Each row is a point on a landscape with many peaks, with its height.
From any point a climber steps to the highest of the 2 points nearest to it. It stops when none of these is higher. Distance is the straight distance between rows; heights are no part of it.
Nago h=5.34: [128 165 149 124 107 146 138 111 137 136 144 106  95  93  85 121 130  88
  75 139 115 159 124  68  98  99 106  95 149 143 100 102 121 151  74  89
 138 141 138 211 123 138 129 101 133 140 160 137 184 170 142  94 154 115
  87  82 166  85 127 150 147 106 121 131 168 105 173]
voku h=2.81: [145 115 113 141 144 139 126 161 131  91 109 108 148 154 164 110 130 156
 158 129  71  54 136 183 144 134 155 146  87 148 122 124  95 106 159 141
 120 140 135  97 100 135 130 138 134 101 117 125 117 109  74 154 132 109
 150 170 105 149 139 126 151 146 147 115  99 152 113]
nufar h=1.42: [126  94 188 127  54 155 150 171 178 147 145 123 105 107 122 129 141  80
 117 147  99 168 148 100 120  67 154 137 142 112 114 138 113 108 123  90
 112 125 138 199 127 156  96 129 120 132 181 109 152 147 154 145 105 104
 126  74 137  89 119 109 123 170 122 100 151  98 198]
Vig h=5.45: [161 156 133 148 110 154 124 107 122 154 163 105 101  99 116 122 128 118
 112 124 140 154 109 107  99  92  77  88 112 152 117  95 133 164 100  91
 167 176 151 166 117 130 156  88 149 151 150 153 175 164 139  92 164  93
  93  60 134  66 161 133 146  89 127 158 154 132 190]
bofo h=1.08: [ 94 139 112 149  96  79 136  83  96 104  82 134  79  94 104 133 135 104
 168 127 108 142 163 106 138 149 105 124 180 135  89 157 148 168 162 123
 127 130 166 139 146 122 157 147 125 124 123  87 136 113 116 131 135 135
 112 149 147 169  57 101 140  84 126 106 105 148 100]
Kigan h=1.52: [162  80 152 196 139 212 100 127 186 122 137 124 134 104 175 146 177 163
 123 179 107 104 131 147 143  99 158 161  99 108  71 125 149 141 161 124
 208 127 180 137 128 103 122 155 112 137 133 105 147 121 141  93 145  67
  59  85  62 165 184 108 139 178  86 108 142  82 119]
muta h=5.19: [136 142 151 135 124 155 137 153 163 120 118 129 100 101  75 145 119 100
  53 129 121 142 135  67 114 101 123 132 144 122 110 110 104 143 101 107
 122 117 126 180 121 135 121 119 126 126 173 119 134 157 160 111 137 132
 109 119 157 118 128 144 135 132 119 135 165  92 155]
putik h=0.09: [109 144 139  80  65 106 132 134 108 150 119 150 152  73  99 140  92  68
 134 122 143 184  87  78 150 134 150 110 155 116 184 205 119  91 106 141
  80 103 103 156 128 130 119 134 123 109 122  65  80 122 156 150  75 215
 140 149 177 110  85 175 108 134 118 150 131 104 183]
Zimol h=3.78: [125  71 138 127 116 113 160 201 178 104 114 121 127 183 130 119 148 144
 114 142  83 107 173 159 125 107 146 177 102 117 107 117 114  99 131 109
  68  98 109 141 123 168  71 151 112 113 152 162 118 138 130 179 125 102
 171 143 110 135 138 122 120 142 159  76 124 130 112]
Bokab h=4.85: [139  87 116 127  68  99 105 128 117 164 113 144 125  98  84 156 117  98
 165 120 182 198 121 156 128  93  92 142 136 116 171 177 170 111 187  82
  79 125 124 139 145 138 121 130 113 147 167 138  79 146 158 172 111 135
 161 102 126  69 132  87  89 107 140 141 117 164 198]
pep h=4.55: [123 157  69 171 108 120  94 115  67  98  96  85 123 100  63 147  96  94
 162 101 135 174 108 145 126 106  88 138 114 163 182 158 143 109 166  61
 111 156 149 154  98 142 155 121 154 116 200 154 131 168 100 150 195 128
 169 136 145 109 145 120 141 105 164 181 114 179 212]
Peva h=4.42: [169 116 136 164 141 181 108 151 157 116 128 126 140 104 126 160 103 126
 129 130 132 131 109 164 138 102 150 157 106 113 142 131 140 107 166 114
 144 114 152 116 100 134 124 150 115 135 177 113  95 132 146 127 134 129
 123 112 111 134 168 101 124 186 112 164 131  95 164]
Ril h=0.36: [137 170 100 112 124 103 101 120 102 137 143 135 143 107  68 165  97 106
 114 123 168 170  78 122 117 132 119 129 125 126 203 165 155 100  91 101
 106 126  87 131 131 128 120 107 148 128 148 144  92 148 145 117 125 171
 139 103 145  88 142 171 116  99 152 179 120 118 178]
naz h=3.80: [176 138 108 192 204 174  86 106 140 109 120 121 142  97 104 187 106 154
 113 112 149 135  93 180 130 147 142 173 106 120 141 113 162 131 169 119
 169 107 156  98 110 121 140 146 106 151 183 122  97 136 160 101 148 144
 116 130 114 157 183  95 125 196 103 172 152  86 136]
buzav h=4.58: [145 110 125 153  74 125 125 121 110 147 117 123  97  74 106 126 118  93
 163 112 137 161 127 130 140  95  90 118 134 138 135 158 136 137 179  99
 126 154 163 156 113 139 148 131 134 133 162 111 116 136 135 150 136 121
 138 113 130  91 125 108 124 111 135 149 122 157 197]
pigi h=5.68: [128 162 117  88 145  87 143 134  76 122 130  96 157 161 154  90 125 124
 133 131  99 125 132 168  99 145 122  92 124 136 136 115 142 112  82 132
  92 146 110 133 137 141 110 108 148 121  85 183 163 124  91 144 129 132
 156 126 141  99 121 144 134 105 156 109 102 165 111]
zus h=5.23: [117 159  56 178 157 125  81  84  72  88  73 105 132  95  47 179  92 113
 157  98 169 165  98 150 149 133 109 164 119 147 190 149 154 106 192  87
 128 133 148 114 100 127 160 131 132 135 187 131  85 134 115 149 174 153
 166 161 137 142 144 111 132 141 148 204 111 150 180]
gam h=5.93: [149 146 125 101 142 122 132 132 116 145 172 116 145 162 163 103 121 142
 121 148 129 127 116 166  97 127 120  95 108 133 140 108 141 112  87 133
 119 151 111 117 130 138 113 104 148 136 107 182 144 135 119 121 118 111
 134  86 115  76 150 125 126 115 144 122 123 134 129]
lugif h=4.29: [123 152 136  91 157 126 151 164 141 109 129 130 136 162 113 120 122 140
  56 123 131 116 136 111 119 137 130 107 117 129 120  89 101 133  79 155
 109 129  85 115 126 137 115 109 128 112 111 157 129 136 142 137 115 144
 142 142 148 122 125 177 115 106 136 117 154 135  89]
Mut h=4.80: [ 82 162 107  88 174  54 155 129  73  88  62 108 140 163 101 111 134 122
 112 103 119 114 165 129 118 168 130 130 156 122 112 122 131 119 103 156
  75 104  93 124 159 122 105 116 122  94  75 160 131 115 102 161 140 159
 160 188 178 170  67 179 127 106 165  89 108 170  44]
tob h=1.21: [138  91 140 120  94 124 163 180 120 119 141 126 108 132 162 109 154 149
 142  85 148  98 153 112 165 108  95 116  89 132 128 127  86 161 140 145
 140 162 119 103 115 151 145 130 124 126 103 130 140 137 133 201 109 106
 171 150 131 101  99 144 107  94 145 124 117 207 122]
Mumag h=0.63: [141  85 146 111 104 129 137 162 163 150 159 162 118 164 109 137 123 151
  98 123 182 142 138 129 114  96  99 149 101 116 151 104 128 134 137 112
 102 127  90  92 150 145 106 119 124 141 137 171  86 140 176 168  83 109
 152 108 110  84 155 108  84 121 146 113 146 125 149]
Ven h=0.41: [ 75 127 144  76  83  88 142  96  97 147  82 146 123  93 133 120 115  79
 162 137 103 161 151 105 130 140 169 127 207 113 116 198 132 103 136 141
  80  81 149 168 151 130 124 148  98  99  95  66 105  97 129 143 103 165
 133 155 161 173  36 109 117 145  98  83 120 114 100]
Ropak h=4.24: [122 139 116  98 207  97 111 100 120 149 142 124 161 176 141 123 140 142
 128 149 121 129 123 180  75 170 171 146 181 106 110 143 184  97  99 133
  99  80 112 122 181 107  80 135 126 119  95 147 153 118 114  51 160 130
 106 108 137 162 126  88 153 152 120  88 122  84  53]
bogo h=0.37: [123 134 123 108 118  87 135 191 130  93  99 138 136 126  66 158 102  96
  78 104 117 142 104 112 143 139 144 171 119 116 179 168 110  92  99 115
  55  91  71 143 105 147  92 147 130  99 155 128  64 148 150 158 108 192
 177 184 157 138 118 197 111 128 171 149 129 129 162]
dapi h=1.51: [112  94 158 119  67 137 129 109 166 172 155 141  86  97 118 122 148 101
 131 157 131 180 153  98 106  82 135 132 167 116 103 142 145 140 137  93
 130 115 162 176 145 149 120 135 101 143 162 109 145 143 173 129 122  88
  89  57 124 114 116  89 109 144 106  86 165  79 151]
vam h=3.11: [136 149 134  88 107 111 119 110 134 182 192 149 137 131 104 135 116 136
  92 141 199 170  93  96  92 110  84 101 124 133 173 110 154 141  72 113
 124 138  88 111 171 122 121  91 144 159 126 168 111 145 176 126  87 135
 116  67 130  54 153 135  91 100 134 141 155 105 166]
Romo h=0.25: [119 156 151  76  99 107 148 181 105 103 102 138 168 108 112 133  97  78
 103 100 110 145  84  93 158 145 169 125 125 114 185 187 106  81  89 151
  61  96  84 134  94 134  99 131 129  89 116  90  72 131 142 159  94 220
 166 197 182 148  90 219 131 145 156 149 117 124 166]
kila h=1.13: [172  89 128 123 107 124 142 159  98 143 161 118 129 131 187 106 122 170
 174  93 157  85 126 165 149 113  88 117  71 144 166 123  99 133 150 135
 148 172 109  77 104 124 146 109 140 140 114 164 121 133 106 192 109 101
 180 137 100  50 135 122 107 113 144 163  94 215 159]
lokug h=4.91: [148 122 156 150 139 179 123 155 177 117 126 123 117 106 111 158 124 117
  80 138 110 127 135 118 119 101 158 157 142 107 110 122 124 119 135 112
 133 101 143 161 114 134 115 147 115 127 180 106 129 143 153 105 149 117
 107 111 127 146 145 116 140 171 111 129 149  84 140]
Rutat h=0.54: [ 94 159 155  97  95 151 130  65 123 187 145 168 122  77 161 111 105  95
 164 147 138 158 117  64 138 144 136  64 172 142 105 140 113 149 112 163
 174 128 160 158 132 119 181 136 116 127 107  53 151  98 127  71 114 150
  79 111 137 142 103 137 123 131  68 146 150  88 129]
tulun h=4.45: [143 179 104 130 218 131 121 107 116 110 123  98 158 141 134 111 116 135
 110 123  86  82 115 168 102 169 167 119 148 132 100 110 136 111  96 141
 127 115 118 141 125 105 116 122 144 104 114 136 176 131  79  48 188 143
  98 151 133 157 138 127 187 141 131 114 118 125  89]
gen h=5.51: [115 199 124 123 208 137 124  55 100 139 128 130 139 117 142 105 110 126
 133 131 111 105 111 125 119 187 158  91 167 135  92 107 136 146  94 156
 169 126 131 148 129  86 149 119 136 106  89 101 191 102  87  18 183 153
  66 143 148 166 122 132 174 129 108 132 126 103  82]
dagu h=4.46: [ 90 176 132  61 174  86 157 157 109 102 102 127 160 173 114 119 119 132
  67 108 154 126 135 105 123 162 131  95 135 113 139 103 114 117  72 181
  87 105  66  93 140 118 105 106 136 101  65 151 116 123 134 155 109 181
 156 165 187 155  84 216 110 103 153 117 131 151  53]
nem h=0.33: [133 154 118 115 122 125 123 115 115 141 119 147 126 102  86 138  90 110
 103 118 169 156 101  94 138 139  98 111 128 132 158 130 118 127 120 140
 131 142 105 124 123 115 148 111 146 130 126 128  94 123 148 129 115 160
 134 128 151  97 125 156 115 103 116 171 139 133 154]
samez h=1.26: [133  86 161 110  99 158 163 192 138 122 160 121 130 157 182  94 184 165
 115 122 128  84 145  98 158  98 120 102  78 117 104 111  75 151 111 156
 160 162 123 117 121 142 123 122 122 129  82 137 168 136 134 178 112  91
 148 126 110 116 130 161 107  99 135 100 135 174 108]
mibin h=0.74: [112  56 151 157  78 150 162 207 179  99 101 151  76 129 110 138 169 122
 100 114 103 106 186  68 157  88 124 154 117 114  87 128  71 169 167 134
 133 128 128 144 137 149 123 141 100 117 142 107 121 127 170 195 113  94
 149 155 129 159  99 128 103 112 121  92 145 140 111]
vuk h=3.25: [131 141 133  86 127 135 110 100 141 176 179 152 135 127 136 136 117 127
 110 158 165 157 107 121  99 122 135 112 151 116 144 132 159 114  90 132
 126 117 121 119 154 127 124 124 121 144 125 125 110 130 159  95  96 132
  94  74 127 106 133 114 106 149 102 135 154  76 132]
numu h=0.49: [108 144 117  82  99  69 137 150 113 125 133 137 141 140  76 132 113  95
 107 128 143 180 110 122 113 140 125 135 129 121 189 164 149 101  85 100
  56 110  72 150 143 151  90 124 140 127 127 157  94 143 150 166 104 173
 172 129 162  93 114 163  98  94 168 129 115 134 155]
Kek h=0.58: [132 115 120  97 134  76 136 165 139 126 136 157 136 171  96 146 110 144
 103 125 168 151 126 157 115 135 110 159  98 113 177 120 147 107 114 116
  70 110  65  89 141 141  91 120 139 138 124 176  59 133 155 170  80 147
 175 133 126  96 137 145  85 108 171 130 116 141 140]
lokif h=0.71: [149  93 152  96 109 159 116 148 150 185 201 167 152 180 177 135 123 166
 109 144 204  91  87 105 137 112 111 112 101 112 180 107 101 112 103 185
 156 152  83  50 147  95 139 110 126 156  94 155  83 107 174 135  55 123
 142 102  78  83 170 140  79 138  84 141 143 117 119]
fizog h=1.06: [150 105 144  97  90 136 142 132  85 178 182 131 146 127 223  95 124 157
 192 113 164  94 116 131 161 115 103  83  96 132 165 127 100 131 128 169
 170 184 120  84 113 111 165 114 135 147  92 141 150 112 113 156 100 116
 157 127  88  70 133 127 112 111 110 156 101 200 147]
potos h=1.14: [114 134 100 162 136  90 143 119  96  92  92 131  91 127 128 128 129 154
 173  80 157 100 154 111 162 163  74 128 105 154 132 112 105 173 181 156
 162 164 136  69 120 114 183 125 154 150  96 119 123 110 103 175 120 133
 156 181 133 131  91 129 130  82 155 148 101 201 105]
Suz h=0.40: [112 161 141 104 106 131 138 101 111 153 117 148 109  89 118 117 109  98
 119 122 141 159 124  72 134 139 103  79 149 141 113 121 107 152 112 149
 149 143 135 158 116 122 163 116 132 121 115  94 139 124 141 112 125 152
 109 126 164 120  98 159 125 105 104 145 156 123 139]
Vinav h=4.13: [156 145 117 138 214 151 113 160 166 100 129 125 139 155 107 156 112 154
  50 113 122  83 115 146 118 156 160 153 117 116 129  92 120 117 105 149
 131  97  98  92 114 122 106 137 136 123 148 131 104 150 122  83 151 149
 117 158 121 159 162 155 154 153 127 153 148  99 101]
tem h=2.16: [100  83 162 106 137 104 134  95 171 161 145 121 126 148 135  94 187 109
 150 179  80 172 157 138  89 140 179 159 191  99  84 160 165 101  97  91
  95  51 140 174 168 133  59 138 114 112 134 135 176 139 119  94 163 106
  93  82 136 171 116  67 132 159 112  30 147  76  69]
gafir h=0.67: [149  77 168 123  95 179 125 163 175 172 182 166 123 159 143 146 142 158
  88 142 188 118 121  94 127  74 106 130  95 119 153  96 100 137 127 138
 148 148  96  92 154 131 117 124 117 144 124 152  98 130 186 149  81  91
 131  87  83  79 172 114  89 137 108 121 154 101 150]
zonil h=0.97: [136 105 106 146 142 100 128 157 126 106  94 140 107 139 116 138 108 144
 150  92 147  92 145 154 148 143  93 159  94 141 149 122  93 128 193 149
 122 140 112  67 112 124 145 121 136 128 111 137  65 105 116 194 108 121
 178 181 122 128 112 134 105 121 154 144 116 176 117]
mis h=0.73: [ 96 127 147 142  70 149 115  63 149 168 172 156  97  90 172 120 148 122
 184 173 134 153 130  70 137 125 117  69 171 146  83 143 147 183 134 147
 201 150 187 147 155 115 193 148 120 151 112  63 181 113 128  68 119 104
  60  72 102 138 117  96 132 104  71 127 138 105 113]
dap h=4.87: [174 150  86 167 190 137  78 131 113  97 123 105 176 146 144 155  90 173
 164 109 138  87  83 233 134 145 124 158  66 141 181 109 149  96 150 120
 142 138 129  48  89 103 129 117 146 155 153 163  68 127  96 138 140 147
 150 142 101 110 182 114 136 183 151 206  98 132 153]
Vure h=3.62: [120 140 120 108 137 104  90  71 121 174 140 154 130 102  91 163 116 116
 124 152 189 198 115 138  90 134 120 138 170  97 139 153 200 116 123  99
 110  94 133 131 171 119 121 139 102 163 139 119  97 133 169 102 121 135
  98  73 137 119 112  92  98 141 114 133 156  78 127]
tisa h=0.80: [153 105 142 100 136 163 113 143 136 171 173 160 179 194 205 113 120 175
 127 170 167  62  81 131 154 134 137 110  90 106 164 112 100  90  99 217
 164 143  99  52 136  78 134 120 131 148  57 147  78  86 132 117  61 127
 129 120  67 123 175 151  95 150  78 146 136 111  87]
Zozaf h=3.92: [111  81 132 114 146 102 167 168 183 110 114 128 111 196 109 107 168 164
  94 137  95 113 186 132 114 127 131 171 123 115  96  87 116 133 104 119
  78  90  97 125 151 160  64 135 113 111 139 191 135 143 132 170 134  99
 158 144 120 157 139 131 108 103 154  53 147 124  58]
bekib h=1.34: [132  92 189 142  70 189 164 203 164 135 132 121 112 108 153 122 151  83
 108 132  84 128 151  75 152  72 156 110 100 121 108 123  59 128 126 129
 145 157 134 180 105 141 118 127 130 122 152  87 171 133 147 159 111  99
 136 119 126 108 124 143 137 146 109 119 148 130 190]
Muf h=2.04: [141 100 112 194 155 176 103 122 180  90 134 117 119 116 148 133 170 163
 126 155  86  88 150 150 140 117 147 159 113 130  68 120 139 159 153 116
 181 130 171 126 129 112 129 140 123 121 143 118 165 135 114  90 168  76
  72 114  88 173 165 112 160 135 106 109 125 109  85]
dibod h=3.07: [119 116 152  73  85 124 139 106 135 206 198 151 116 126 137 106 137 135
 104 137 195 164 123  65 102 100  79  82 137 127 151 106 124 153  91 136
 135 150 107 121 177 134 137 101 124 156 110 153 141 132 177 153  79 112
 129  80 136  64 131 127  86 101 111 108 171 131 148]
gokel h=2.94: [ 99 147 127 172 110 157 138  49 119 107  97 156 116  76 149 144 125 115
 174 108 117 132 129 100 172 150 157 117 168 149  98 139 130 165 199 142
 181 126 188 142  90 132 185 142 119 126 133  41 128  74  98  88 125 144
  88 176 121 200 130  99 157 143 100 165  96  91 131]
biva h=4.47: [119 200 109 132 150 115 125  63  62 124 105 109 122 103 122 109 112 107
 147 124 106 134 117 115 121 164 101  77 138 153 125 102 140 158  99 129
 162 172 145 157 104 113 170 112 152 126 108 133 182 125  84  75 175 146
 100 132 155 125 121 151 167  92 141 159 111 142 143]
takud h=1.07: [138 106 161 151  93 189 113 112 159 154 159 117 122  95 176 118 152 115
 153 179  94 134 124 133 136  98 169 122 132 118  92 142 132 123 143 121
 189 138 182 164 113 123 137 151 124 129 138  87 169 118 126  91 138  91
  63  64  84 132 154 109 144 161  87 112 132  93 148]
taka h=0.96: [133 119 141 105 124 133 122 116  84 178 163 148 172 169 231 102 121 177
 187 139 176  68 102 123 162 141 115  90 101 122 163 112  92 130 118 209
 190 176 120  54 131  73 170 110 132 154  51 132 133  76 105 126  90 124
 154 135  75 123 147 151 102 117  89 150 110 162  86]
Gim h=5.29: [110 155 108  87 152  59 150 157  86  85  89  87 167 174 121 102 123 117
 118 115  87 113 139 175 108 156 133 127 126 137 140 131 137  87  87 124
  41 111  91 140 132 148  88 135 137 106 102 177 131 136  79 167 143 159
 182 180 150 128 101 158 140 120 179  95  91 170 104]
zizu h=6.60: [151 156  69 184 180 124  72  85  70 103  91 111 167 105  88 179  88 142
 176 109 171 149  76 205 137 151 118 166  97 134 198 140 178  98 177 101
 143 133 143  79 111 105 148 128 123 161 164 146  67 120 120 137 152 164
 159 145 109 124 165 103 122 172 133 214 105 131 165]
Zef h=0.82: [128  89 120 159 117 129 132 166 155 103 104 142  84 123 105 137 132 131
 125 110 111 107 168 129 141 113 111 166 121 125 105 130 103 148 184 127
 124 129 138 118 119 143 140 139 117 118 145 123  98 125 144 167 124  97
 142 146 119 154 119 117 111 116 139 116 131 143 116]
zuvid h=5.71: [171 112 138 136 119 168 119 136 129 158 198 106 138 158 190 101 149 157
 144 156 126 122 114 182  92  92 112 101  86 144 123  99 148 117 107 106
 159 170 145 121 124 141 124  97 145 153 135 188 178 150 126 113 137  61
 111  44  78  63 182 104 143 128 143 120 130 131 157]
suno h=3.60: [ 96 158 105 154 159 140 141 106 112  92  62 149 112 114 115 136 113 127
 115  83 123 106 137  81 181 161 123 129 129 153 114  98  78 159 174 161
 165 135 136 117  77 125 177 122 134 114 122  89  98  98 118 127 124 154
 129 216 151 185 122 160 154 134 131 175 123 129 123]
gegu h=2.56: [121 124  98 205 187 169 104  91 173  85 118 132  93  99 106 165 147 165
 112 122 115 109 149 134 144 137 134 175 138 127  68 107 142 183 173 118
 184 110 177 111 122 104 152 142 116 129 160 108 150 134 138  86 177  90
  70 141 111 208 151 108 151 131 100 137 140 104  79]
tav h=0.01: [108 133 138  86  94 100 120 108 107 146  95 156 141  87 106 145  85  77
 138 128 136 171 119 111 136 147 161 136 183 100 157 198 145  84 143 139
  78  82 125 150 142 129 120 158 112 116 113  63  66  96 142 140  93 192
 137 158 162 148  67 118 108 150 104 128 117  98 137]
tubun h=4.05: [127 180 105 141 168 138 127  85  85 113  95 119 136 119 140 113 107 130
 149 108 104 102 116 139 149 163 132 104 124 148 127 111 115 138 135 145
 154 157 138 119  83 115 167 115 149 115 112 113 137 103  78 103 147 150
 120 173 138 149 138 137 170 130 139 161  99 136 144]
nar h=3.33: [ 97 147 122 183 117 155 146  92 119  88  69 147 104  87 123 142 122 107
 132  81 107 122 132  73 192 136 135 128 152 159 102 124  90 170 202 138
 168 136 174 161  69 142 189 140 126 126 149  54 113  97 115 115 126 148
 106 203 144 191 132 135 160 146 121 186 108 108 158]
Fivak h=5.55: [178 139 135 159 123 158 110 138 133 145 170 104 135 127 115 139 129 139
 109 127 160 154 103 156  86  77  79 114  85 142 134  84 159 141  97  69
 152 162 138 137 131 141 125  87 145 161 165 194 155 181 157 111 148  86
 115  58 108  42 194 110 128 116 143 157 150 126 198]
Kos h=3.61: [132  92 143 110  90  92 156 197 151 109 120 121 136 158 126 116 117 103
 134 130  92 144 141 169 126 110 148 159 113 115 140 151 134  74 129  92
  41 101 112 155 110 170  79 153 121 123 157 150  97 143 130 181 106 140
 186 142 128 107 124 113 115 151 169 102 104 136 173]
gilu h=1.69: [ 82  97 149  94  90 112 139  90 155 161 144 143  86 117 134  96 164 105
 138 171  99 165 165  85 107 119 160 127 192 112  82 157 141 135 109 114
 118  86 153 182 164 140 102 137 101 122 125 110 158 131 145 120 125 106
  89  82 141 155  92  94 109 134 102  59 157  86  90]
mavar h=3.66: [172 117 110 154 177 148 103 178 158  92 132 107 182 183 166 144 109 189
 149 126  97  47 109 235 134 137 159 163  54 142 159 111 117  71 147 133
 112 122 115  62  95 127 104 147 134 118 143 156  79 123  77 147 133 124
 162 152  89 124 170 127 150 181 158 159  98 129 122]
raz h=0.68: [ 97  99 142 140  81 118 164 171 138 100  87 150  72 103  91 134 147 103
 101  79 139 135 168  44 169 117  85 127 135 130  95 125  77 189 163 145
 136 137 138 138 120 141 158 137 121 118 137  92 120 135 169 185 118 131
 146 179 170 158  67 161 108  85 131 123 149 175 117]
Fufom h=4.33: [132 142  93 158 103  98 114 116  89 106 111  89 100  99  85 122 130  91
 143 119 109 159 132 147 108 104  80 121 132 147 128 143 151 132 139  76
 110 154 152 176 116 148 136 122 143 139 160 162 151 164 113 138 177 101
 138 117 133 105 122 125 140  85 164 137 117 168 172]
muren h=1.30: [123  78 187 109  73 161 181 206 159 134 161 118 110 143 152 105 182 129
  87 125 121 120 157  73 129  70 124 105  91 118 110  98  72 158  98 123
 135 155 116 158 135 163  99 114 121 135 124 146 181 145 158 189 117  81
 160 111 130  96 131 151 115 113 142  88 152 153 149]
mepa h=1.45: [108 135  93 157 130  70 132 102  93  83  86 121 102 145 135 125 137 149
 190 129 120  99 169 140 132 157 110 152 144 144 102 141 143 166 176 139
 128 145 152  78 159 112 155 139 134 124  88 115 142 101  84 152 114 117
 140 155 131 162  69  95 142  84 139 101  79 174  70]
Beni h=1.86: [132 122  91 154 129  88 130 122  85  78 109  92 146 179 177 100 159 172
 214 137  84  66 158 182 130 154 126 146 104 151 120 145 138 139 160 131
 118 161 145  72 145 120 143 132 139 115  82 130 154  97  45 154 110 104
 158 153 116 145  87  90 152  95 157  86  58 189  71]
vof h=4.32: [106 115 115 104  78  76  93  84 103 187 115 152 132  82  88 144 114  89
 180 148 175 222 130 143 113 111 110 133 178 107 158 199 195 104 171  85
  78 105 145 154 169 139 123 151  96 157 146 115  85 123 155 143 113 144
 130  80 136  99  96  76  92 128 122 133 125 121 165]
kega h=4.96: [145 155  95 144 239 144 116 144 152  92 111 107 162 168 130 124 115 174
  82 110 104  42 120 168 126 178 176 149 118 132 114  81 104 108 121 165
 132 104  94  88 117 105 111 132 145 103 118 129 128 131  77  72 169 147
 113 181 119 180 156 148 179 154 126 135 132 125  64]
Gesob h=4.83: [100 214 126 119 170 127 133  48  78 133 121 107 131  97 122  92 118  86
 124 127  90 126 109  96 114 178 132  56 168 149  95 109 135 152  60 127
 162 136 132 208 114  99 155 115 139 114 111 111 221 137  86  23 204 165
  62 141 181 137 106 161 182 110 126 136 138 118 123]
Ved h=2.32: [131 101  86 165 166  95 121 149 143  72 119  99 123 182 139 119 165 186
 157 128  84  56 173 181 129 145 121 168  94 150  95 106 123 139 158 128
 112 138 119  84 142 130 115 132 135 110 108 164 141 134  84 152 133  76
 145 151 106 153 125 120 140 101 164  88  98 167  48]
Fizan h=0.78: [104 136 144 123  77 115 153 109  95 109  82 122 114  89 142 112 125  84
 181 125  69 133 144 112 148 138 160 125 174 136  98 174 121 129 152 129
 115 124 174 164 105 134 152 144 117  97 120  65 139 101  99 137 122 154
 125 178 150 180  62 120 154 133 120  92  99 137 133]
Bul h=3.00: [125  96 147 106 185 128 121 115 179 156 161 108 160 188 143 111 182 147
 113 167 103 146 117 170  74 154 184 148 162  99  99 129 180  92  68 113
 100  60 113 144 176 125  50 145 128 123 131 148 173 140 129  49 175 127
  90  92 117 166 155  87 150 166 118  48 153  59  63]
Lita h=0.87: [117  98 172 150  50 182 134 115 167 165 178 130  94  96 182 107 173 113
 153 169 111 140 130  70 143  95 129  90 130 137  80 134 116 173 128 130
 209 162 180 173 137 125 165 144 127 150 126  74 192 125 140 101 121  86
  63  54  91 110 134 108 140 116  84 110 145 120 155]
Rosir h=3.14: [140 150 101 188 219 167  93  96 152  97  99 117 120 100  83 179 120 144
  77 103 135 125 116 142 123 158 136 166 148 121 100 104 142 150 176 130
 169  84 161 130 116 109 140 140 113 142 177  97 125 132 154  72 190 140
 101 159 135 209 161 109 150 182 101 153 159  88 110]
tolam h=4.12: [139 132 124 115 180 121 139 148 171 115 138 123 129 183 108 130 127 158
  62 128 126 107 144 149  98 140 138 147 122 121 116  84 138 124  81 129
 100 104  87 116 139 142  82 125 125 125 136 180 127 157 130 111 136 114
 128 133 118 131 152 137 135 121 145 104 144 106  79]
Lonov h=6.26: [137 147 117  89 192 117 114 103  90 147 149 115 193 184 190 101 133 159
 161 167 102  91 115 190  95 162 188 130 141 120 130 143 166  77  95 152
 104 113 120 104 162 106  94 135 137 106  62 155 159 100  72  67 129 121
 121 106 109 141 136  97 160 161 120 101  90 111  63]

Where does a climber stop that starts at each point below?
Suz -> gam
gafir -> Lonov
samez -> Lonov
Muf -> gam
Kos -> gam
mibin -> zizu
gokel -> gen
putik -> Lonov
muta -> gam
nar -> gen

For each start below, name every point that the climber comes to, in order.
Ril -> numu, Kek, Mumag, gafir, lokif, tisa, taka, fizog, kila, tob, samez, muren, bekib, nufar, dapi, gilu, tem, Bul, Ropak, Lonov
nem -> Suz, Rutat, mis, Lita, takud, Kigan, Muf, gegu, Rosir, naz, Peva, lokug, muta, Nago, Vig, Fivak, zuvid, gam
raz -> Zef, zonil, potos, mepa, Beni, Ved, voku, mavar, dap, zizu
Ven -> Fizan, bofo, mepa, Beni, Ved, voku, mavar, dap, zizu
